Each row is a point on a landscape with many peaks, with its height.
A climber steps from a point to whichever of its 2 nearest points has the largest rise for the distance, and stops where none of them is higher. Distance is the straight distance between rows; heights are no part of it.
Getad: [-12  -8  23 -33  46 -19   9 -29 -26  78  -8 -30  -4  44 -10  18   0  46
 -23  25]  h=49.4
bobod: [-14 -11 -42  44 -11 -14  22  -2  12   3  28 -43  15  36  -8   4 -37  -3
 -34  -6]  h=17.8
vav: [ 31   8 -35  77 -36  34 -10  30  33 -26  24   0  62 -10 -16 -38 -42 -25
   7  29]  h=22.8
Biboz: [ 30  -1  76 -32   6 -24 -20 -33 -58  87 -20 -12  11  28  25  48  37   2
  31  13]  h=53.4
vofor: [ -3 -17   7 -35 -30  -2 -20   2 -44  35  16   7  25 -22 -21   3 -39  40
  10 -14]  h=9.6
vizal: [ 37   6  32 -22  22  29  29 -30  28   0  30  42 -39  -2   3 -38  17  24
 -15  14]  h=39.2
zak: [-16   1 -31  29  23 -46  -2  19  39 -17 -19  14   7  26   5  -8  -6 -19
  12  -4]  h=58.2
gol: [ 41  -9 -17 -27 -73 -33 -26 -17 -49  16 -18  -5  -2 -10  -7   2  26 -23
  53  25]  h=56.4
kisa: [-22 -13   1  -8  55  16 -43 -34 -24   3 -41 -71   3  -1  26  -9   2  23
 -31   7]  h=13.8
dud: [-57  24 -38  -9 -29  21 -11  20  39 -33 -24  10 -29 -30 -43  19 -34 -19
 -11 -21]  h=28.5
lom: [ 25 -34  21   5  16 -38 -22 -39  42  12 -22  -7 -62  -8  72 -10  29 -11
 -36 -53]  h=52.2
noli: [ -1 -18  -9 -22   6 -56  46   4  47   0  11  47 -55 -11  24  37 -18  -6
 -32 -54]  h=46.3
saze: [ 40  -4 -17 -38 -57 -25 -16 -16 -15  66 -19   3 -26 -16   4  22  12  -1
  13   3]  h=60.9
gari: [ 42  -2 -26   7 -58   1  36  39 -14  11  -3  39  19  17  24  13  31  19
  54 -46]  h=59.4
Kep: [ 17  11   2   6 -23  17  18 -19  16 -54  52 -14  26 -12 -42 -43   5 -18
  33  22]  h=10.8
bik: [-46  37  19  -9  33  29  39   1  22 -61  -4  40   4 -34 -49  25   5 -33
  17 -14]  h=31.5
peg: [ -2  -2  21   6  -8  18  49   7  41 -23  16  63   8  22  20 -13  35   0
  10 -66]  h=59.5
ruv: [ 10   2  37  -9  23 -18   1 -30 -32 102 -33  -4  -6  60  28  36  25  24
   2   5]  h=51.4
Laviz: [ -6  47   4  55 -36  24   5   7   1 -56  72   7  26  -9  -9 -67 -20 -22
   3  20]  h=12.5
Mok: [ 16  15  19 -10 -49  26  51 -22  22 -32  12  46 -24  15  29 -18   9  -7
  32 -36]  h=55.6
Ropu: [  2  51 -20  27  18  15  32   3 -21 -29  29  67 -31  10 -13 -50  -6  -5
  -6 -28]  h=34.6
relik: [ -6 -20  35  17 -13  26 -13  12 -60  19   0 -11  13  21   9   9  19  37
  34   1]  h=7.4
Tosa: [ 38 -37  27   6  51   4 -37   8   5  47   1 -31  42  15  10  28  29  13
  -3 -25]  h=12.3
pivi: [-64  24   9  27  20  42  38  41  -1 -36  14  23  23 -26 -45  13 -19  -1
  -3 -19]  h=29.5
Povu: [ 25  -5  51 -21  12 -10  60 -37  21  10  10  47  16  -5   0   5  20  29
 -13 -14]  h=41.1
zim: [ 19   3   0 -22 -61  -2  39   4   3   8 -11  53 -43  38  42   5  24  18
  40 -51]  h=54.9
raz: [ 14   1  13   3 -23  17  20  -1 -68  -1  12 -30 -31  19   5  31  31   8
  57 -11]  h=6.5
soro: [-47  -1 -56  -3  42  47 -38  15  61 -30  10 -25   5  36  17 -41  13  -3
 -33  -6]  h=20.7
madif: [ 10  -8  17  45  30  17 -60 -15 -20  34 -22 -57   8   1  21 -42  -8  16
 -14  15]  h=14.6
Fuba: [ 57 -10  55 -32 -41 -40 -47  56 -63  73  32 -12  38  -5  22  48  44 -17
  23  19]  h=58.0
buni: [  1  -5  -9 -29   9 -73   2 -34  55  -3  -1  -3 -56  -6  45   7   1  11
 -42 -34]  h=49.5
fikeb: [-80  -9  16  16  31  54  26  16   2 -36   8  12  14 -42 -21  48 -44  35
 -55 -10]  h=27.4
tam: [  4   6 -19  35  -5  24  -8 -48 -24  19 -34  -3   5   1 -20 -39 -30  20
  17  20]  h=20.0
pamav: [  6  -4 -44  21  45  15 -10  38 -15  -6  28  -6  10  17   8 -41  27   7
  10 -28]  h=24.6
kef: [ 37  36 -27   5 -20  14  32  -3  27  -4  43  65 -60 -44 -24 -14   2  -4
 -52 -15]  h=39.9
Tov: [  3  -9  61  -9  55  -7  41   5  11  -7   0  58 -27  -9  25  43  16  17
 -15  -7]  h=43.1
nebe: [ -2  17 -10 -13  -4 -32  57   0  47   0  56  40 -56 -29 -14   4 -17   2
 -53 -21]  h=42.9
Tosup: [ -6   7   3  -9  18 -41   7 -41  46 -12 -14  -1  37  15  -3  -4  -9  -4
 -13 -26]  h=62.9
nupu: [  3   8 -25  54  -5  42 -20  66  37 -40   4  25   8 -11  -4 -56 -30 -12
  -9  51]  h=24.9
Miz: [  1 -19  21 -25  -6  12 -30 -30 -30  -6  49  -4   8 -61 -10 -31 -23  22
 -13 -21]  h=10.7
deno: [-53   0 -31   7  11  43 -22  -1  -9 -44 -28   3  -7 -49 -53  10 -51 -11
  15  20]  h=26.0
vozu: [ 62 -36  19  -1 -10 -36 -41  72 -43  32  -3 -18  24  -2  28  58  55 -24
  30  20]  h=61.3
goz: [-81  27 -23 -38  12  36  -3  -6 -14 -28  27   0   3 -42 -30  32 -50  27
 -37  -4]  h=25.4
doreg: [-53  39   8  11 -15  -3  30  33 -11 -32  69   4  13  37  10 -32 -54  29
 -30  26]  h=16.0
keb: [-45  29 -54  -4  43  38   3  -7  17  -2   2 -15 -17   5 -17  -8 -32  31
 -75  27]  h=21.6
dudu: [  0   1 -64  -1  14  -6 -25 -40 -22  13 -32  -2  28 -19 -57 -45 -25 -13
  27  -1]  h=21.5
fuso: [ -5  20  -6 -25 -31  14   4  43  29 -71  -8 -16 -28  -8   2 -23  29 -32
  47  21]  h=47.9
Nupot: [-10 -28  -6  38 -11 -28  -8   9   0  -5   8 -67  10  -2  19   7 -22 -10
 -62  12]  h=16.4
Rof: [ 35 -22  34   9 -29  -6  11 -34   6 -22   6 -36 -16 -21  -8  14  15 -38
   9   4]  h=46.2
tovo: [-11 -37  -5 -14  64  20 -39 -14 -11  36 -45 -33  20  19  15   3  34  10
   6  -7]  h=13.1
Lura: [ 25  16 -48 -48 -33  -6 -23  20 -33  17   7  -5 -33 -11 -32  -1  16  -5
  62  21]  h=51.1
Sav: [ 21 -40   2  16 -28 -22 -20  -2  40  41 -57  35  29   0   2  50 -17 -25
   4   8]  h=61.2
bubu: [-11   1 -40  20  -2  32  -8 -41  38  -6   8  11 -14 -49 -54  -5 -56 -24
 -71 -10]  h=32.8
sonab: [ 38 -39  44  32 -13 -25 -25 -12  16  70 -56  -2  47  -2  17  25 -31  -1
 -20  21]  h=58.4
dimal: [-44  -6  12  10  -7 -27  -2  13  -2 -60  48 -22 -20 -57  19  -3 -47 -10
 -47  -2]  h=13.7
sefu: [-51  17  14 -44  55  45  31  14  33 -87 -15  28  -9 -25 -10   8  26  -3
   1  -5]  h=33.2
gov: [-67  41 -64 -51  28  36  25  -3  18 -29  38 -27  17  -9 -32   0 -37  25
 -69  13]  h=23.3
roki: [-14  28 -47 -15  14  44  -5 -30  39 -35  23  23 -34 -63 -54  -4  -9 -26
 -36 -45]  h=34.9
naru: [ -9  27 -36  73 -20  35  -5   7   0 -14  51 -21   5  31 -14 -11 -23 -42
 -52  -9]  h=19.6
dato: [-28  10 -18  19 -14 -18  -1  57  36 -55  -6  14  -8   1  -2   3  -3 -43
  41 -14]  h=52.9
raro: [-59  13   5 -26 -34 -29  14  12 -19 -11  33   3 -31  23  18 -11 -71  18
 -22  28]  h=17.9
Mife: [-38  22 -13 -14  11  -7  10  -8 -39 -23 -23  -9 -16  34 -10   8   9 -10
  73  24]  h=6.6
moga: [ 14  45 -30   5  12  38  16 -12   4 -41  42  45 -51 -39 -28 -36  16 -32
 -32 -38]  h=37.3
zeg: [ 22  -3   6  14  11 -17  15 -13 -38  -6 -22 -11 -14  41   8   6  42 -15
  66 -21]  h=5.6
sed: [-29   1 -12  44   4  27  -1  64  13 -24  -6  32  20 -19 -19   1 -32   9
  -5  17]  h=27.2
Vagok: [ 19 -29  37  -6  31 -24 -57 -25  -8  68 -36 -15 -49 -13  38  -4  -1  10
 -19  26]  h=57.3
rer: [ 19 -35  -2 -59 -23 -25 -33   4  -2  59 -27  34 -21  29  16  33  15  15
   4  -1]  h=65.1
Lalu: [ -6  28   9 -45  55  36  20 -15  51 -69  16   3 -42 -11 -11 -23  57 -16
 -10   3]  h=35.0
tazud: [-17  44  24 -10 -11  18  29 -39   8 -52  28 -40   2  -5 -40 -14  20 -24
  21  55]  h=9.4
Zutuf: [-12 -40  13  22 -27  33   7  28 -58  24  12  18  19  -4   3  10 -42  44
  10  -8]  h=8.4
guvi: [ 35 -40   7   9  21 -25 -51 -32   3  36 -40 -36 -32 -31  42 -20   5  12
 -34 -35]  h=54.6
nipi: [  0  26  17 -47   5  31  16 -19  44 -43  29   0 -34 -19  19 -34  14  15
 -40  23]  h=37.1
Kula: [-45  -6 -56  -9  72  -5 -13  33   3 -30  18 -47  10  30  19 -31  23   1
 -15  -2]  h=22.6
Bov: [-22  -7  -6 -21 -13   6 -18  24   4 -36  65   3  18 -45  -6 -30 -27   9
 -26  -9]  h=12.1
Mil: [-11 -10  39 -45  52 -47  -1 -16   1  37 -17 -23  25  43  37  15  25  14
  -4  29]  h=47.2
Nede: [ 10 -17  81 -47 -18  -8   0 -47 -15  55 -10 -12  41  35  31  50  32  12
 -11  23]  h=51.5
vanun: [-34  26 -36 -13 -17  33  11  -4  52 -23  17 -13   2  -9 -35  16 -32 -38
 -59  -4]  h=30.7
mup: [ 36  -8 -30  -5  31  17 -22   3  -5  -6 -15   8  -8  -3  -9 -43  32  17
  29   2]  h=26.4
Miriv: [ 30  17 -52  14 -19  -6  38  42 -36  11   4  40 -17  16  -6  11   1  18
  13 -19]  h=65.0
Gamoz: [ 51 -19  -9  43 -30 -27 -21  74 -45  51 -10 -17 -15   9  28  22  39  -3
  16  20]  h=65.6
Savo: [ 49 -18 -16  24   2 -22 -46   8 -28  46 -50 -20  12  -2 -10 -21  -3  -3
  39  41]  h=16.6
samo: [ -6 -16  31 -32  69 -36  27  -2 -13  -2 -13  13  -8  14  34  52  39   7
 -16   4]  h=45.2
mabub: [-15 -15 -38   5  10   1 -32  -6 -31 -34 -30 -23   2 -36 -62 -17 -22  -9
  35  39]  h=23.7
vug: [ 18 -19   9 -43 -27  -1  26   8  41  -6 -19  75  47  20  11   3  13   7
  11 -36]  h=63.1
zub: [  3 -12  -6 -28 -15 -48   9  -7  50   3 -26  48  66   5  -2  -3 -24 -17
   0 -19]  h=66.2
pip: [ 12 -11  19   9  24   1 -22 -13 -11  33 -51 -22  45  28   1 -42  12  -1
  61  31]  h=17.7
naf: [ 45  10 -48  55 -56  -4  20  56 -32  26 -21  12 -37  -6   9   2  25   9
  24   7]  h=72.2
sul: [ 41  -8  49  -6  -9 -23  14 -79   1  17   3 -37   0  -2 -21   3   6 -16
  -7  39]  h=47.7
tek: [ -9  -9 -17  73 -53  31 -14  18  38 -38  36  -9  39  16   0 -26 -27 -47
 -24  -5]  h=21.3
gat: [ 11  -7 -42 -14 -31  43 -13  30  -3 -29 -16 -21 -24 -13 -19   8  29 -23
  59  35]  h=45.9
poza: [-21  48 -23  25  31   2  55 -16 -25 -17  -8  50 -21  20  -4 -18  18   3
  37 -45]  h=32.3
Timil: [-50  15  28  44 -41  10  23  39  -1 -47  41  -9  31  -1  -4 -22 -48  -9
   0  23]  h=14.2
Komu: [-11   3   4   5  25   9  -6 -17 -12  14 -38   9  51  15 -30 -21 -21  26
  18  43]  h=18.8
dolab: [ 24 -25  45  -6 -13 -21 -50  -8  -6  39 -34 -20  -7 -19  35  43  -7   0
 -25  26]  h=55.7
kidab: [ 53   5  74 -38 -32 -20  -7  13 -81  74  22 -19  45  17  10  51  46  15
  29 -15]  h=55.5
Lus: [ 39  -9  14  59   2  -5 -45   7 -19  13 -32 -67 -18   1  12 -44  13  -3
  16  52]  h=15.5
gibav: [ 33   2  96 -26  18  -8   0 -74  12  35  -9 -38  27  14   1  11  10  26
 -12   6]  h=49.8
punen: [ 47 -22  13 -25 -29 -42 -11   7   3  60 -43  24  16  42  31  32  43  -3
  43 -21]  h=69.2
guzu: [-30 -29  10  21   2 -27  -7  14 -23  -9  12 -36   5 -39   2   3 -58  -7
 -38 -27]  h=15.2
Futi: [-33 -14  22  19   9 -56  28  18  -4 -53  16  -1  -6  -5  18  37  -8 -12
  12   6]  h=39.7
Kibet: [ -5  28 -59  14  -6  26   8  11   8 -11 -31  47 -16  29  -5 -32  -1   5
  30 -62]  h=29.9
tev: [-48  24 -24   8 -12   8  14  -6  -5   3  -3 -16 -39  13  18   8 -44  40
 -50  35]  h=19.9
parab: [-37  25  10 -26  17  20  18 -51 -29 -32 -11 -58   0  29 -20  17  11  -3
  28  49]  h=8.0
kobak: [  9 -36 -19  -4   3 -23 -21   4  25  25 -48   4  24  23  26  39  25 -31
  28 -15]  h=64.9
tabez: [ 10 -13  51  19 -17 -39  -6   9 -26 -13  18 -35   3  -8  26  14  -6 -21
  24  17]  h=43.0
magib: [ 17 -14 -35   1  -8  -4 -16 -22  24  13 -37  39  13  -8   1 -37   6  19
  24 -37]  h=27.9
Lozab: [ 64   5  26   4  25 -18  -9  13  10  82  15 -47  52  39  -8  52  55  -2
   3 -22]  h=11.7

For each start below, name the point where the climber stops.
Kula: Vagok
zeg: Biboz
parab: Biboz
dudu: Vagok
moga: Vagok
Tosa: Vagok
bobod: Biboz

Call two points neighbours if one is among the 2 nearest of the other. Go from one point of each pair to the other, from neighbour to neighbour, staying as high as possible. Name the lowest point that can't be avoided.
Biboz / Vagok: gat
naf / zub: zim
Vagok / punen: dolab

Two climbers start at each pair of points below. Name the first point that both come to, or write none.
guzu / fikeb: pivi
goz / Komu: none
tam / Mife: none
